Points, in no order, along strands that fork and pass close to each other.
Two points are linked if the straight distance between their rows is under 21.1.
j_638: [  9  21  -8 -52  32   7 -27  24  10]
j_410: [-23  -9   9  33  27   5   9 -28  39]
j_483: [-29   7  26  12 -30   6 -12 -22  -8]
j_18: [ -5 -14   4  45  22   6  27 -10  25]
j_712: [ 18  -8  -7 -31  36   4   0  21   4]
j_256: [ -1 -15   1  26  40   4  21  -6  23]
j_824: [  4  -8   0  16  -9  -9  17  -3 -10]
j_108: [ -9 -11  14  43  -8   9  25 -11   5]
j_998: [ 24   4 -17 -47  20   1 -17  26   1]
j_455: [  9 -15  -3  30  18  -1  29   2   5]
j_649: [ 17 -12 -13  -4  19  -7  17  10  -6]
j_726: [ 17  -2 -20 -16 -19 -22  -3   4 -16]
j_310: [-25  -6  12  34  18   5   9 -30  30]
j_871: [-24 -12  20  54  -9  23  17 -19  25]
j_228: [ 15   1   0 -48  39  14 -11  28  12]
j_481: [ -4  17  -4 -12 -20 -20 -16  -8 -11]
j_536: [ -5 -15   3  34  34   4  21 -11  26]
j_582: [-25  28  14  -8 -37  -7 -29 -16 -11]
j_933: [ -7 -11   8  47   2   7  28  -9  12]
j_67: [  8  21 -19 -31   1 -17 -29   6  -5]
j_275: [-29  20  23  -2 -39   1 -27 -20 -12]
j_276: [ 23  13 -18 -58  17   3 -29  27   5]
j_996: [ 19  -4 -22 -20  -8 -19  -3   9 -15]
j_987: [  2  -2  -4   4 -13 -13   9  -6 -12]
j_528: [-23  -9  14  42  10   9  14 -25  27]
j_339: [ 23  -7 -23 -22   2 -16  -2  12 -13]
j_81: [ -7 -11   6  49  11   7  27 -11  21]
j_805: [  8  -9  -5  13   6 -10  19   2  -7]
j_809: [-19  -4  22  17 -40  13   1 -13 -16]
j_347: [  3  17 -16 -22  -5 -20 -20   1  -9]
j_324: [ 15  -8  -9 -23  32  -1   3  16   0]
j_321: [  8  24 -13 -45  26  -1 -32  19   6]
j_87: [ -4 -12  12  39 -16   6  27  -5  -3]
j_857: [ 17  34 -26 -51  12  -2 -42  21   4]
j_128: [ 24  -9 -19 -26  11 -10   0  16  -8]
j_561: [ 10 -15  -5  26  29   0  28   5   8]
j_570: [  9  10   3 -54  42  15 -18  27  16]
j_791: [  9  20  -2 -55  36  13 -26  27  14]
j_519: [ 10  29 -19 -46  19  -5 -34  17   4]
j_709: [ 24  -3 -18 -43  19  -4 -13  22  -3]
j_285: [ 12   1 -12 -10 -32 -19  -4  -1 -20]
j_366: [-25   1  26  14 -36  12  -5 -18 -13]
j_877: [ 12 -11  -9   2  13 -11  15   4  -9]
j_169: [ -9  27  -3 -15 -29 -18 -25 -10 -12]
j_426: [  3   1  -4  -2 -39 -12   0  -4 -20]
j_852: [ 13  -8 -12   0 -14 -17  11   2 -15]
j_686: [-29  13  25   4 -34   4 -20 -22 -11]
j_471: [  2 -10   7  34 -17   3  28  -1  -9]
j_496: [-25 -13  26  49 -17  26  14 -21  17]
j_681: [-20 -11  25  32 -37  26  11  -9 -13]
j_548: [ 18 -14 -11 -10  31  -1  14  14   0]
j_708: [  9  24 -20 -37  10 -12 -31  10  -3]
j_592: [  5 -11  -1  23 -15  -5  23   1 -12]
j_808: [ 19  -4  -3 -42  37  11  -7  24   7]
j_229: [-17  -8  22  25 -41  19   7  -9 -17]
j_897: [ 13 -14  -8  21  10  -5  27   7  -6]
j_271: [ -1  -1  -1   1 -25 -13   2  -7 -15]
j_460: [ 26  -8 -20 -35  15  -7  -7  22  -7]
j_893: [-21  -9  16  49   0  15  19 -21  25]
j_905: [-18  32   4 -13 -36 -14 -32 -15 -12]
j_195: [-25 -10  29  37 -32  30   6 -14  -4]
j_210: [-30 -11  30  42 -24  29   7 -18   6]
j_340: [  4  10 -11 -16 -11 -21 -12  -2 -13]

Follow the links from the first point to the second, and from the first to the third. Name the last point that the two ways share.
j_471 / j_455 / j_726 -> j_824
j_455 / j_324 / j_285 -> j_805
j_561 / j_649 / j_592 -> j_805

A fork is a point with three links. Follow the links from the first point to the second and name the forks in between, in order.
j_67 / j_857 -> j_519
j_805 / j_285 -> j_824 j_987
j_271 / j_877 -> j_987 j_824 j_805
j_471 / j_987 -> j_824

A fork is a point with three links, a tip a point with one. Leave the first point through the second and follow the links. Name the first fork or tip that comes.
j_87 / j_471 -> j_824
j_108 / j_933 -> j_256
j_808 / j_228 -> j_519
j_339 / j_996 -> j_987

Name the points in between on the shortest way along the links from the first point to the second, in order.
j_169 / j_275 -> j_905 j_582
j_712 / j_321 -> j_808 j_228 j_570 j_791 j_638
j_18 / j_824 -> j_81 j_933 j_108 j_87 j_471 j_592
j_709 / j_996 -> j_460 j_128 j_339
